Points on a hilly landscape, in no order, each with its height.
From any point a ball rolls to the lowest of the 2 points nearest to it. It stops when none of these is lower. Distance is the straight distance between rows; heights are no part of it.
z_276 height 2.46: [ 20  -8  27  -9 -18 -15 -12  13 -13  -9 -22  -3  -8   3  -4   0  27 -25
  -7  15   9 -14  -5 -18 -15  -1  -5 -16  23  -2   6   0  11]
z_336 height 6.90: [ -6 -15  -6 -18  -2  12  11   9   0  -7 -11 -14  16 -17  30 -17 -19 -15
 -15   2  17   9  -7 -17  10 -15   8   1   1   5   4  41   2]
z_329 height 6.67: [  5  -4  -8 -22  -5   9   6   8 -17   1 -10   1  -5  -5  15 -24  -4 -11
 -27 -12  16   3 -23  -3  -7  -9  -6 -10   9 -22  10  39 -20]
z_988 height 6.14: [ -5   5  -4  -8  20  -6 -10   5 -10  23 -14  11 -22  12 -22  -6   7  -6
  10   6   0  24  14  -2 -17  22 -35  -3  -9   3 -17 -42  10]
z_665 height 1.91: [ -6   7  -8  21   7  25  19  14   1   7  27 -10  18   2   8  22  18  -2
 -12 -53 -12   8   7  24  -6 -27  11  14 -19 -18  -4  16 -30]
z_160 height 5.35: [-19  -4 -11 -32   8 -12   7  -1  14   7  11  -8   7   0  15 -20  16  23
 -23   5   5 -14 -16  25  12  -1  -4  20  14 -20   5 -11  13]
z_535 height 5.24: [-12  28   3  19 -15  -8 -12   3 -16 -10 -17   0  -4  24 -10  17 -26 -13
   0  -2  -8 -35  25  23 -12  20  15 -10   0  32   2   1   3]
z_445 height 2.58: [ 24   0  14  27  -2  10 -14  -7   9  -2  22  -8  -6   4  11  19 -37  18
   2   1   2  19  29 -29   8 -10  21  19  -2   8  -2  22  -7]
z_960 height 4.91: [-30 -12  -1   0 -10   5  23  -5  13  -6   3   0  10   8   2  -2 -15  -1
   6 -26 -20 -14  -7   3   4 -14  10  17 -13  -6 -24  16  20]
z_779 height 2.92: [  6  14   6 -15 -15   0  13  21   1 -21 -19  -8   6   6   5   0  10 -13
 -13 -11  18 -20  -5   4   0  -3   3  -9  13  -6  -4  31   5]
z_244 height 6.26: [ 24  -1  12 -18  16  -7  -3   9 -14   1  -3   2 -11 -11   6  14  13   8
   6   0  39  20  -6 -12   1   6 -17  -9  23 -12   3  -1  -8]
z_945 height 6.54: [ -6  13   7  30  -8 -18 -18  24  -6 -11 -26  -6 -21  14  -9  18 -24 -13
  12  -3   8 -11  21   3 -25   5   8  -3 -12   2   3   5 -13]
z_309 height 2.08: [ -8   4 -17  28  -7  14   1  21  16 -18   0  -3  12 -15  15  -4  23 -24
 -25 -26 -19  19  18  13 -14 -39  18  10 -15 -12   7  33 -37]
z_660 height 6.68: [ 19  16  12  23  -5  -1  -5  29 -16  -7 -15   8 -15   1   9   6  -8 -21
  10 -14  -4   6  34   1 -24   0  10   6 -15   5  -8  -5 -21]
z_164 height 6.81: [  1  11  -4 -15  -6  -9  -9  12  -6   5 -21  18 -23  12  -7  -1  27   8
 -10  21  23 -20  -2  -6 -21  -4  -2 -23  14   4  22 -33   2]
z_938 height 2.78: [-33   8 -18  15   6  -7  -7 -12   9  -6 -18  16 -28  -2 -40   4  -6  10
  11  -5 -20  16  14  16 -23  24 -18 -34 -11  13  10 -15   3]
z_132 height 5.25: [-10  12 -21  -7   5 -14 -11 -27  15   4  -4  25 -14 -13 -42  -2   0   8
  15  11 -28  -3   9  19   6   8 -14 -41 -20  35  -4 -28  37]
z_849 height 7.17: [ -9   2  -9  -8 -16   2  22   6  -2 -18 -24  10   4  -5   6  -5 -14 -15
  10  13  13 -29   1   1  14   0   9 -10   6  32   0  11   1]
z_360 height 3.65: [ -8  -4  -4  -9  -5   0  22 -14  25 -22  -5  16 -11 -21   2 -10   3  18
  11  16  -4  19  -2 -19   7   2 -12  -6  -1   1  -1   3  -4]
z_720 height 1.18: [-14   4  -3   1  -3  14  10  -1 -25  21  13  12   4  26  16 -19  -7   4
   1 -14 -31  21  16  10 -16  -1  -4  28 -30   8 -23  -5 -32]
z_776 height 5.56: [-35   2 -20 -19   2  -5   0 -19  30   5   3   1   3  -3   7 -25   6  33
 -11  16 -13 -12 -21  28  19  -1  -2  13  19 -12   6 -26  20]
z_17 height 4.28: [  4   8  10 -24   9 -10  -1  -8  -1   5  -8   1  -8 -10  -5  -6  12  10
  -5  52  10 -18   2  16  25  10   7  -1   8  21  21 -42  31]
z_949 height 2.74: [ -8  10  -3  -8  17   3  25  37  20  -3  25  -7  11 -20  16   9  26   3
 -31 -28   6   8  11  -3  -7 -26  21   5 -21 -12   4  40 -16]
z_884 height 4.75: [ 29 -16  13   1   9   6   2  -7 -15  11  20   5  15  -5   9 -17   2   5
   0  27 -12  20  -6 -17   9 -10  -5   6  -7   9  -7   1 -43]
z_953 height 3.61: [ 13  23  -7   5  19  -7 -12 -10  -2  28  19  -6  -3 -23  14   7 -20  17
  27  30   6  22   5 -24  24   3  20  44  11 -25   0   0  -6]
z_29 height 6.80: [  1  14   3  12   0   4   5  30 -15 -10 -14   9   0 -10   4   0   6 -28
  -1 -18  -9  27  28   5 -15 -14  -2  -1 -17  -3  -4  -4 -36]
z_451 height 8.72: [ 20 -14  31  31  10  -1  -4  -5  10  -9  -3   3  -1  -8 -13  23 -10   4
  33   0  -7  33 -14 -32   9 -11  -3   3  -6  -3  -5  -7 -11]
z_49 height 8.34: [ -5  -3  14   1 -18  -7  -3  -2  10 -19  -3  -5  16  17   1  12 -10  -6
   4  -3  -3 -18  -1 -14  13  -5  16   2  13  12  -5  16  27]
z_541 height 2.20: [  3  -3   4   0   4   1   2   8  -8  11  17 -15  14  17  26 -16  -3   2
  -2  -8  -5 -14   8   8   6  -6  14  49 -21   5 -18   9  16]
z_892 height 7.58: [ -6  -6  -9 -11   1   0   6 -18  20  -6  -8   9  -5 -19 -22  -4   9   2
  12  37  15  -1 -16   3  29   5 -13 -29   6  32  15 -21  28]
z_73 height 5.04: [  1  -6 -14  -9   5 -15   5 -24  -1 -12   6 -23   2 -15  10   2 -30   6
   1  33  21   1  11  -4  21   4  -6   6  29  -9   4 -21  22]
z_896 height 3.20: [  5   1  14 -29  -2  -3  11  18  -4 -15 -26  -8  -2  -8 -11   1  19 -26
   5  13  17 -17  -1 -12  -2   3  -9 -24  14   9  -5  -6  26]
z_711 height 2.42: [  7 -11   7  -4   5   6   4   3   4  20  15  -4   8  -8  27 -11  -6  20
   2 -13   6  11 -13   3  13 -24  -6  37  -8 -15  -8  -2 -22]
z_157 height 6.37: [  6  -3  11  34 -16   0 -23  13  -8  -4 -19  -5 -14  23   4  24 -29 -10
  17 -16   7 -19  10  -7  -9   2  24   6   6  -6   4   7  -6]
z_609 height 4.58: [  0   1  -2 -19  18   6  14  20   5   0 -28  11 -12 -11 -14   4  -5 -23
  10 -22  22   1 -10   5  -1  -2 -19 -16   1  10 -14 -12  10]
z_626 height 2.59: [ 26  -6  16   7 -15 -13 -39 -10 -12   9   5  10 -13  14  14   6 -32  10
  11   4 -16 -20  10 -11   4  23  13  20 -13  16  10  19  -8]
z_522 height 2.51: [-23   4  -9  -5   0   2  -6 -19  -1  19   6  11  -8   7 -23 -14   0  11
   9  -9 -31  26  10  12 -20  31 -27  -6 -14   9 -25 -22   0]
z_366 height 2.14: [-13   9 -21 -15   3 -19 -16  -9  -7   3  -9  12 -30  12 -36  -5  -7   8
   8   5 -24   2  28  12 -21  36 -15 -19 -14  22  13 -20   3]
z_926 height 5.78: [-24   6 -15  -1  10  -5  -8 -19  -2  22 -18   4 -19   9 -51   9  -8  -3
   5  11 -12  24  10  19  -8  26 -17 -31 -19  30  13 -39  39]
z_355 height 7.25: [ -9  14  -3  -3   4 -18  17  -1  18 -19 -19  10 -22 -10 -22  12  10  17
  18  27   8 -19  13   2   7  -1  10 -13   3   8  19 -20  17]
z_431 height 5.74: [  2   0   8  -3  19  -1  -7   9   1  13 -10  11 -13   8 -18   2  -6  -7
  19  -4   1   8   0  -7   8  13 -25   8  -4   4 -18 -44  28]
z_504 height 7.03: [-16  -8 -18 -20  -7  16  32  13   9 -21 -26   3   4 -14   5 -16 -10 -18
  -2  -9  15  -6  -2 -11  12 -15   6 -16  -3  14   0  32   5]
z_732 height 6.07: [ 22  -7  -8  -1  13  21  -3  -3 -13  12  34 -29  32 -16  31 -24   4  12
 -34 -10  14   2  -5   2 -11 -20   8  10  -7 -13  12  54 -26]
z_89 height 3.10: [  2 -15   3   6  -5   0  14 -26  14 -19   9   0  11 -16   0  -6   5   5
  21   8 -14  26  -6 -24   0 -12  -4 -10   4  -6  -4  10 -23]
z_904 height 3.82: [-22  -6   1  -3 -12  -7  -3  -2   3   5 -14   7  -6  19 -16   1   3 -16
  -3 -15 -10 -21 -25   0 -13  -5   2 -15  11 -16  -1 -14  15]
z_766 height 5.87: [-29   0 -20  -6  10   0  -9 -30  28   8   0   2  -5  -1  -9  -2  -7  19
  -6  17  -7   0 -27   7  29  -6   0   0  16 -20   8 -21  27]
z_246 height 5.95: [ 32  -6  15   4   7 -14  -5  -2 -16   1  14  -2   3 -10   4   2   9   9
  13  21  24  23  -1 -26  -2  -2  -6   3  24 -12   5  -6 -11]
z_839 height 3.40: [  4  -1   7   1 -13  -2   0   6   2  -6  -3   2  -3  13   5  16  17 -13
  -2 -22   4 -16 -10   2 -14  -3   9  -9  21 -20  -5  13   9]
z_970 height 5.96: [ 24   2  10  -5   9   7   9  17 -15  11  30 -12   7  -6  41 -14  20   9
 -39 -15  16 -10  -9   6 -22   1   0   8 -10 -15   7  59 -10]
z_595 height 6.55: [ 11  16   3 -15   6  15   7  26 -21  -2 -20   4 -14 -21  22  -6   5 -17
 -37 -22  30   3   0  -1 -15  -4   0 -15  -2 -13   7  42 -21]
z_340 height 4.62: [ -3 -11  -1  -9  20 -12 -12 -21   8   7  18 -31  14  -5  17   5 -20   7
  -3  23   4  10  -4   1  32   0   1  33  33 -21   2 -19  24]
z_797 height 6.61: [ -2  -5   4 -21  12  -4  -8   8 -14  16 -22   9 -15   3 -20  -1  12  -7
 -14   4  23 -15 -19   8  -9  -1  -9 -28  21  -7  13 -36  21]
z_316 height 6.43: [ 38  16  14  -6  -3   9   4  27 -26  -5  -8  -9   0 -11  17  -1  20 -15
 -23  -2  21   9   4 -10  -9  -3  -2  -8  -1  -8   5  35 -40]
z_750 height 5.03: [-22 -12  -3   3  10  -1 -17 -14  24  -1 -11  18 -10  -2 -13  -9  -8  15
  19  -7  -7   9 -26  -8   3   4 -32 -12  -1  -1 -13 -29  13]
z_415 height 1.61: [-23  -7 -15 -13  -9  14  12  -4 -19  24  18   6  12  21  18 -38   4  12
  -9 -19 -26  -6  10  23 -23   6   2  25 -20 -13 -12  -3 -14]
z_281 height 5.57: [ 15 -20   8 -11   6  -4 -18  -7 -12   2  -2  -2 -10  -3  19 -15  -7   0
   8  33  21  27   1 -26  -1  22 -25 -10  13   8  13 -27  -3]
z_703 height 3.95: [ 14 -19  -5  26 -15  37  -2 -18   4  25  35  -7  30   9  14   3 -11  10
  -6   6  -3   8 -15   1  17 -25   7  16 -11  -7   8   9 -54]
z_671 height 1.84: [-23   7 -10   3  -2   9  15 -12 -11  21   5   3  -7  23  -9  -5  -8   8
   1 -14 -35  38  24  10 -23  25 -12  10 -12   3 -17  -3 -21]
z_199 height 7.04: [-19  -2 -10 -15  -3  -1  13  -4 -10  16  16 -11   9  32 -12   9   8 -14
  -9 -28 -21  11   5  10 -23   9  -5   2  13 -18 -16 -10   5]
z_264 height 4.26: [ 25  -6  24   6 -18  -8   8   4  -9 -16  -3  -4  10   2   4  -5  17  -7
  12   6 -14   4   9 -18  -6   2   8  14   3   5 -18   8   0]
z_162 height 5.02: [ 16   9   5  30   6  11 -10  20   3  10  18 -28  20   9  25  28   8 -10
 -21 -59   7 -17   3   8 -11  -9  17  20 -11 -14 -19  37  16]
z_757 height 8.59: [  6 -33  25  14  -1   0  -7  -9   3  -3  -1   1   9   3   4   9 -22  -5
  22  -2   5  17 -16 -24  11   0  -4   1  14   1   0   4 -10]
z_968 height 2.39: [ -4  17 -12  10   7   8   0  30   3 -12  22  -9  18 -26   0  -6  35 -16
 -45 -22  -9   9  16   9 -14 -41  20   6 -26  -5   5  53 -24]
z_337 height 5.52: [-16  20 -27  -1  13  -1  -2  -9   5  10  -1  16 -22 -10 -46   0   5   4
   1  12  -3  -1   4  17  -1  13 -19 -36 -23  28  16 -47  38]
z_932 height 4.19: [ -7  10 -22  -6  -5  -1  19  -5  33  -8  -9  28 -18 -27   0  -7 -14  31
  25   9  -5  16   3  -6  13  13 -12  -5 -21  19  -1  -7  -2]
z_412 height 4.16: [  9 -18  -2  27 -15  27  -2 -34   2   5  32  -2  20  -1  19  -1 -33  17
  -1   9 -18  13   6 -11   7 -11  15  14  -5   4   5  25 -49]
z_977 height 6.09: [  1  16  11  22 -14   2 -14  16   8  -3 -23   1 -10  25   4  17 -43  -6
   7 -20  25 -19  -6  -1   6   9  14   2   3  11  -1  13   7]
z_589 height 2.79: [ 18  25   1  -8  -5  -3   1  38 -24   2 -23  -9 -11  16  11   3   1 -13
  -9  -3  29 -25  21   3 -12  16  -1  -1  -4  10 -15 -14   6]
z_620 height 5.69: [ 20 -10  14  14   1  -9  -8 -13  -9  -1  19   9  -6   6  -5  -5  23  12
  15  20   2   7 -10 -11  -6  -7 -12   4  19 -11   3 -17 -22]
z_409 height 5.61: [-26   0  -8   3  -1   0  -7 -12  27   2   1  12 -17   0 -16   9 -13  27
  18   6  -3   6 -20  -8  13   4  -1  -5  13 -11   4 -14  14]
z_477 height 2.05: [  1  33  -6 -24  -1  -6  29  29   9 -16 -13 -11  -3 -19  14  17  11  -4
 -19 -23  23  -8  17  24  -4 -10  13  -9  -9   2  -9  14  -1]
z_856 height 1.24: [ 12   6  -3  17  11  12  22   9   2  19  41   1  20 -10   3  17  23   7
 -16 -31  -1  -9  -7  21  -4 -21  -3  15  -7 -30   6  26 -31]
z_699 height 5.79: [ 11  11  17   4  14   2  14  24 -10   9  16  -2   2  -1  34   9   2  -2
 -31 -22  28 -13 -17  17 -19   3 -13  -3  -4 -18  -4  58   0]
z_122 height 3.19: [ 27  -2   1  32  -3  27  -9  -8  -3  12  33 -11  18   7 -12  31   3   0
   9 -15   2  -5 -34   3  14  -8  -7  13  20 -25  17   1 -46]
z_758 height 6.06: [ 10 -24  19  -8  11 -13 -28 -16  -4   3  -6  -7 -13  -3   5 -15   7   2
  -2  38   8  11 -12 -18   2  12 -23  -2  19  -2  20 -41  17]
z_378 height 4.39: [ -9 -16  -9   8 -21   6   5 -30   4  -4  23  -6  14   1  17   4 -25  16
   7   4 -15   8   5 -10   1   0   8  16  11  -6   8  19 -11]
z_326 height 4.84: [  2   7  -8 -10  -2 -19  -2  -5  16 -20  -6  12 -13 -10 -14  11 -25  15
  19   0 -19 -18  14   0  12  17  19  -6 -17  22   5  14   8]
z_426 height 3.32: [  3   8  -4 -27  -4   2  -3  27 -23   1 -15   3  -7   2   2  -8  11 -23
 -12  18  34 -25   2  10   0  15  -3  -9   5  20  -4 -31   5]
z_16 height 4.76: [ 17   4  10  22 -18  -2  -1   9   9  -9   8 -24  26  11  19  17  21 -13
 -13 -45  -7  -7  10  -1 -12  -3  23  16  -2  -4 -28  31  23]
z_467 height 5.73: [  2  27   4  19  -7  -9 -15  -4  -4   5  -8 -19  -2  20  -2  23 -29   6
   5   8  29 -25  -7  -4  16  -2  27   9  20   9   5  10  16]
z_386 height 8.19: [-14  -7   6  -2   3  -3  -2  -8  10   2  -9   2   6   7 -10  12 -19  -7
  17   3  -5 -22 -18   1  33   0   2   8   6  15  -4 -11  28]
z_819 height 4.06: [-20   0 -14   3  15  11  10  11  13   7 -18  14 -15  -5 -18  13 -32  -5
  23 -28   8  11  -8   8   6   4 -10 -20  -4   7 -14 -22   7]
z_617 height 6.89: [-14  18  -6  -8   4   0  21  22 -15  -7 -11 -10  -3   6   4   8  -1 -27
  -4 -27   2  36  23  13 -28   6  -3  -7  -7  -9 -12   5 -15]
z_964 height 8.46: [ -1 -31  17   5  -9  -3   0 -15   8 -14  -4  -9  11   8   8   4  -7 -11
  11  12 -10  -2 -13 -23   6  -6   5  -3  22  -6  -6  11  24]
z_111 height 3.14: [-24   4   0  10   2  -6 -17 -29   2   7  11  25  -4   3 -15 -18  18  25
   7  -2 -40   8  -1   1 -17   8 -15  -4 -15 -10 -12 -25   8]
z_677 height 3.43: [-29  15 -17  13   4  -7   4  -6  14   7 -15  17 -19   2 -27   9 -16   5
  21 -12 -10  17  14   8 -11  12 -11 -10  -1 -12 -11 -24   4]
z_585 height 4.74: [-10  10  -2 -26  17  -6  -3   2 -10  13  -4  14 -12   3 -17  -4  10   1
  -6  27 -10 -16  10  21  13  19  -6   1 -12  19   0 -51  30]
z_189 height 4.66: [-18 -11  -6   1 -13   8  23  -6  24 -15  13   1   7  -2  14   6 -13  21
   3 -18  -8  -1   0  -8   8 -18  19  18  -4  -9   2  23  -1]
z_248 height 4.98: [-20   7 -19 -11  12 -10 -16 -29  20   5   9  13  -8  -4 -40   7   1  19
  11  -2 -41   1  18  18  -6  17 -14 -21 -16  12 -11 -16  35]
z_215 height 6.28: [ 30  -1   3  -2   3  22   0  13 -30   1  20 -12   9 -22  12 -13  19 -17
 -44   8  15  21   3  -3   3 -14  -5  -8  -1  -2  15  58 -38]
z_131 height 2.13: [ -2   8   1  -6  -7  -9  -6  12 -27  12 -16   6 -15  30  -2   0 -12 -19
   6  -4   4 -11  21   9 -18  15  -7  -4   5   7  -5 -19   5]
z_728 height 1.93: [ 13 -14  13  25  -8   5 -26  -6   8   8   0  -4   3  12  21   7 -38  10
  10  -4  -7  -1   8 -26   6   0  18  14 -11  15   3  25  -8]
z_358 height 5.06: [ -8  19 -12  -1   3 -13   5  -5  -3 -12 -12  11 -16   8 -29  18 -24  -3
  13   5 -13 -21  32  19   3  23  12 -13  -5  39   6  -4  13]
z_171 height 6.16: [ 33  -1  -4  15   5  23 -10   2 -25  11  17 -26  32 -12  18 -26  18 -11
 -44  -6  10   5  -3  -1  -4  -2   8   3  -8  -3   8  70 -32]
z_382 height 3.93: [-31  -6   8  17  -5  -8 -38 -36  16   3  10  17  -4  -5 -27   3   6  32
   2   4 -42   3 -17   5   2   7  -7  -3 -21 -14   2 -25  33]
z_625 height 7.82: [-16 -25  -7 -14   3 -10   7 -28  26 -17  -7 -11   9 -15   1  -7 -14   0
   7  22  11   5 -18   2  29   3 -22 -22  16  18   8 -16  26]
z_5 height 6.78: [ -2 -11 -14 -32   1  17   4  11 -25  -8 -21 -21  10 -20  20 -32 -10 -11
 -29   7  25   6 -23 -12   7  -5  -2  -8   3 -11  13  47   2]
z_434 height 1.95: [ 13  -2   1   3  -2  21  28   8   5   6  18   5  11   5  19  -4  10  11
  -7 -11  -3   5   0   0  -1 -26  10  22 -12  -6  -2  14 -34]
z_799 height 1.62: [ 10 -17  12   6  -4 -12 -15   3   1 -16 -32   0 -22   3 -11   2  -1 -16
  15  13  18  -5  -2 -21 -15  10   0 -19  18   1   8   4   0]
z_645 height 2.62: [ 12  10   1   2  -7   4 -10   8   4   5  -1 -10  12  14  29   2 -25   2
  -3  -3  -5 -20   7   0   2  -8  18  30  -6   4 -24  17  16]
z_514 height 1.92: [  1  -8   0  10  15  11   3  13 -18  23  44  -2  10   9  -8  16  21   2
   4 -43  -7  -7 -26  18  -2 -12  -7  19   0 -32  -4   2 -28]
z_21 height 1.87: [-16 -12  -9 -26  -2  -6   9   9 -12   8  15  -3  13   8  28 -36  -5   1
  -6 -10 -18  -9  -3  14 -10   2   6  36 -17  -5 -10   1   5]
z_652 height 4.11: [  6  13  -9  -3  13 -11 -14 -16  -5  12  14 -13   8  -3  12  11 -23  10
  11  29  18   5  -6 -20  31   9  23  31  33 -27   6  -8  15]
z_865 height 6.79: [ -3 -19  16  -3   7 -20 -19 -11  -3   6 -21  10  -7   4 -18   2  13  -2
   6  24  -3  -9  -6  -7  -3   2  -3 -13   1   7  13 -36  45]
z_533 height 7.28: [ -5  14  -1 -12 -16   8  28  10   4 -35 -24 -10   2 -21  -5  -8   1 -24
  -1  21   9 -23  14   2  25   8  15 -16 -10  44  -2  12  10]
z_853 height 2.55: [ 18   3   9  27   1  12  -6  10   1   7  22  -1   6   4 -13  33  21  -3
   7 -34  -5   3 -24  13  -1 -16   0   5  15 -32   3 -10 -32]
z_251 height 5.41: [ 26  10  22  23  11   0   3  22  -4  11  19 -12   9  -6  21  27  16  -7
 -34 -42  24  -5  -4   3  -3  -7   7  -4 -16 -13 -16  54  13]
z_527 height 5.33: [  7 -18  -4 -16  -5 -14  -3 -10  -7   6  23   0  12   1  19 -18  41  10
 -14   9  -2  -9 -12  -6 -13  -3   0   7  25 -19  12   3  -1]
z_393 height 4.99: [  5 -19   2 -19   5  -9  -5 -15  -1  -4  26 -27  22  -3  25  -1   5  -1
  -5   5   9   6  -9   2  17   2   1  16  28 -17  -1  -1  12]
z_603 height 6.96: [-14   7  -7 -16  -3   1  24  14 -19  -3  -3  -9   7  10  -2 -10  13 -20
  -6 -32  -4   5  16  10 -21   0  -2  -4   6 -18 -10   3   1]
z_479 height 5.21: [ -4 -18  -6 -28  -2 -16  10  -5   2  -1  16 -24  15   1  31 -32  17   9
 -19   9   6 -10  -5   5  -3   1  -6  24  15 -20   9   3   6]
z_628 height 3.03: [ 15  -2  14   1 -20  -9 -21   0  -9   7  -3   4   2  21  16  -9 -15  -2
  14  10  -6 -27   8  -5  -3  18  13  21  -4   8 -10  13  13]
z_174 height 5.19: [ -1  -2   4 -13  18  -3  -9   0   4   6  -7   9 -16  -6 -12 -11  -4  -5
  13  16  -1  -4  -4  11  22  19 -20  -1 -20  26  -5 -38  33]
z_41 height 2.99: [ 12  -6  -6   5   5   8 -22  -7  -3  22  19   4  -5   8  29 -15  -4  27
   3   1   1  -2 -16  11   7   0   2  41  10 -27   2 -18 -26]
z_258 height 6.62: [ 11   2   6  -8  19  -6 -17  17  -5  19  -8   5 -18   1   0  11  -3   2
   9   8  32   2 -14  -3  11  10  -8   3  19 -13   1 -22   7]
z_532 height 2.70: [ -1 -16  12  12  -9  15  16 -13  16  -9  17   2  28   0 -10   6  17   7
  15  -3 -24   8 -21 -11   9 -24  -3   5  -5  -9 -13   6 -29]
z_818 height 6.47: [ -9 -26  17   3   1 -11 -26 -20  10   0  -6   6  -4   4 -13 -17  19   3
   4  25  -9   9 -18 -21  -9   0 -17 -20   5  -1  17 -22  21]
z_725 height 6.97: [ 12  16   0 -17 -13 -10  -5  18   2  -9 -17   1 -17  -4  11   9   9   2
  -6  12  35 -12  10  -9 -16   6   8  -8  18  -2   9  -9  -7]
z_676 height 6.08: [-14   3  -4   4  29   4 -23  -8  -5  29 -16   7  -9  16 -35  -6  -4  -6
  -7   2  -5  14  -9  18  -8  12 -19 -21 -16  12   9 -53  41]
z_565 height 2.41: [-24  -7 -11  32  -5  20  15  12  14 -12  11  -7   8  -7  19  11   8 -13
 -23 -44 -14  12   7  19 -11 -35  19  15 -20 -27  -5  20 -23]
z_613 height 4.32: [-16 -22  -1  -7  -2   4  -2  -7  14  -6 -10  12   0   1  -5 -12   1  -7
  12 -14   7   1 -30  -9  -3   6 -13 -21  13 -15  -6  -2   5]
z_339 height 1.38: [-11   5  -7   2  -7  -5 -20  -5 -15  12  -9  15 -27  28 -15  -5 -25   1
  10  -2 -19 -15  20   8 -26  23  -8  -9  -4  12   7 -14 -10]
z_583 height 7.38: [-19  11  -4  -6  -2   0  13  -4   5 -13 -22  17  -5 -12 -33   6  13  -3
  10  18   3 -19   8   6  13   7  -3 -26   1  31  10 -26  31]
z_137 height 4.69: [  2   2  -9 -16   5  -2 -10 -18  -3  -1   3 -20  -3 -15  -5   7 -12   6
  -5  59  24  -3   8   3  21   5   4 -13  23  15  22 -34  35]
z_145 height 8.84: [ 24   3  27  45   6 -19 -15  14   2 -16 -10  -9  -2   1 -15  28  -1   0
  37   7  -3  15   4 -15   5 -11   4   8  -4  -5   6  -1 -19]
z_325 height 2.27: [ 10 -13  -8   9  -6  26  25   2   2  -2  16  -1  31 -12   2 -19  29   0
 -19 -13 -12   6 -11   1  -6 -28   5   5 -18  -9   3  37 -43]
z_422 height 3.88: [ 14  -8  14 -25  -6 -12  16  16   4 -13 -10  -1   7  -8   8  -5   9 -12
  20   5   7   2   3 -23   7   6   2   5   4  17 -10  -2  16]
z_22 height 3.80: [ -3  11   6 -20  -5   3  -4   8 -25   1 -14   6   1   4  -4 -10  16  -3
 -13  36  20 -31   8   9  14   7  12 -17   3  36  15 -33  19]
z_793 height 7.11: [ -2  20 -14  -9  -9 -18  21  18  20 -25 -25   5 -14  -7  -6   5  22   3
   3  17  26 -12  12  -4  -6  -2   0 -13  21   1  21 -12   0]
z_402 height 6.40: [-20  -4  -5 -13  24  -5  -9  -4  -6  11 -17  18  -8  13 -34   8   0  -8
  -6  -4  13  -4 -14   3  -2  -2 -12 -28   3  -4   0 -52  23]
z_718 height 3.64: [ 19 -19  -8  27 -17  36   2 -10  -1  -1  27  -6  32  10  -3  14   3  -7
  -5 -12  -5  -7 -20   3   5 -15  -4  -7   7 -15  16  12 -55]
z_830 height 5.49: [ 12  -9   2   1  -8  -2   2 -24 -12   1  20  -4  14  -3   4 -22  39   3
  -7  31 -10   8 -11 -10 -14  -3 -14  -5  28 -13   4 -10 -20]
z_33 height 4.35: [ 13 -22   2  22 -15  12   0 -16  -1  -7   2   4   8  -2   8  -9 -15  -5
  -6   6 -25  21   4 -17   1 -15   5   3 -10   6  11  31 -44]
z_177 height 6.42: [-18   4  -6 -21   2   2  14   2  -7  11 -21   3  -6   4 -21 -12   6 -26
   8   0  -9   9   9   7 -15  25 -22 -13  -3  15 -14 -25  22]
z_789 height 4.61: [ -7   8 -22 -22  -1 -14  15  -7  25 -11  -7  23 -25 -20 -22   2   0  16
  19   3 -27  -9  21   8  10  21  -4 -13 -20  22  -5  -3  11]
z_330 height 5.05: [ 22 -19  16   1   8   5  -5 -17 -16  -2  -2   6  -1 -14   9 -29  -6   0
  20  38   2  38  -5 -29   4   4 -15  -9  -6  18  -1 -14 -26]
z_744 height 4.60: [-31   9  -9   8   5 -11 -31 -32  17  10   8  16 -15   0 -47   6  -1  28
  -3 -15 -38  -3   2   8 -11  14  -7 -22 -18 -12   8 -11  30]
z_59 height 2.44: [ -3  36 -15  -7 -12  -6  23  18   4 -30 -19  -7  -8   0  14   9  14  -4
 -12   0  11 -23  19  12 -14  -7  17   1   0  -2  -7  10   2]
z_283 height 2.57: [  9  23   3  -2   5 -10  21  33  13 -15   8 -11   3 -14  26  31  22  -3
 -23 -35  18   6  12  24  -3 -17  16   3 -15 -12  -6  32  -5]
z_928 height 4.50: [ 15   0  17  29 -26 -10   6   8   0 -26  -1  -5  11   9   7  15  18 -14
   4 -17 -26 -12  16  -6  -6   2  13  18  -3  -7 -20  15   8]
z_364 height 4.53: [ 21   1  11  15 -10  12   6  -2  -9  -7   2  14   5  -2  -2 -15   8  -5
   1  27 -32  20   5 -14  -2 -15   9   1 -14  13  -3  10 -48]
z_607 height 3.13: [ 19  16   5  17   6   1  -2 -11   6   5  18 -13  -1  -3  18  14 -35  26
  11  15   1  23  12 -21  28 -10  18  32   3  -9   2  11 -12]
z_94 height 8.02: [-20 -23  -4 -21   1  -5  18  -8  21 -19   0  -6  15 -16  -5  -5 -11  -9
  17   7  11  -9 -25  -3  31  -6  -4  -3   6  21 -10   3  30]
z_48 height 2.45: [ -6 -14  -6   8  -6  19  13 -10   8  -1  16   6  24  -5  -6 -21  19   9
   0  -8 -25   7 -23   3  -5 -21  -3  -1 -16 -11 -13  10 -53]
z_827 height 5.47: [  0  22   8  25   0 -17 -21  10 -11   2 -14  -4  -7  17 -21  18 -32  -4
   8   6  15 -40  13  15  16   8  25  -4   6  24   9  -1  18]

Call two points neighbours if one is among the 2 nearest of the other. Go from one point of each pair to the other, from neighbour to neighbour, staying as low as possible. Name the highest point that can't be avoided.
z_339 / z_728 => z_73
z_856 / z_309 => z_565
z_856 / z_720 => z_766
z_720 / z_728 => z_628
z_720 / z_434 => z_620
z_477 / z_309 => z_949

Where does a ball stop that starts at each point below?
z_865 => z_856
z_849 => z_799
z_818 => z_856
z_533 => z_799
z_960 => z_856
z_970 => z_799
z_603 => z_434
z_358 => z_434
z_757 => z_720
z_725 => z_720
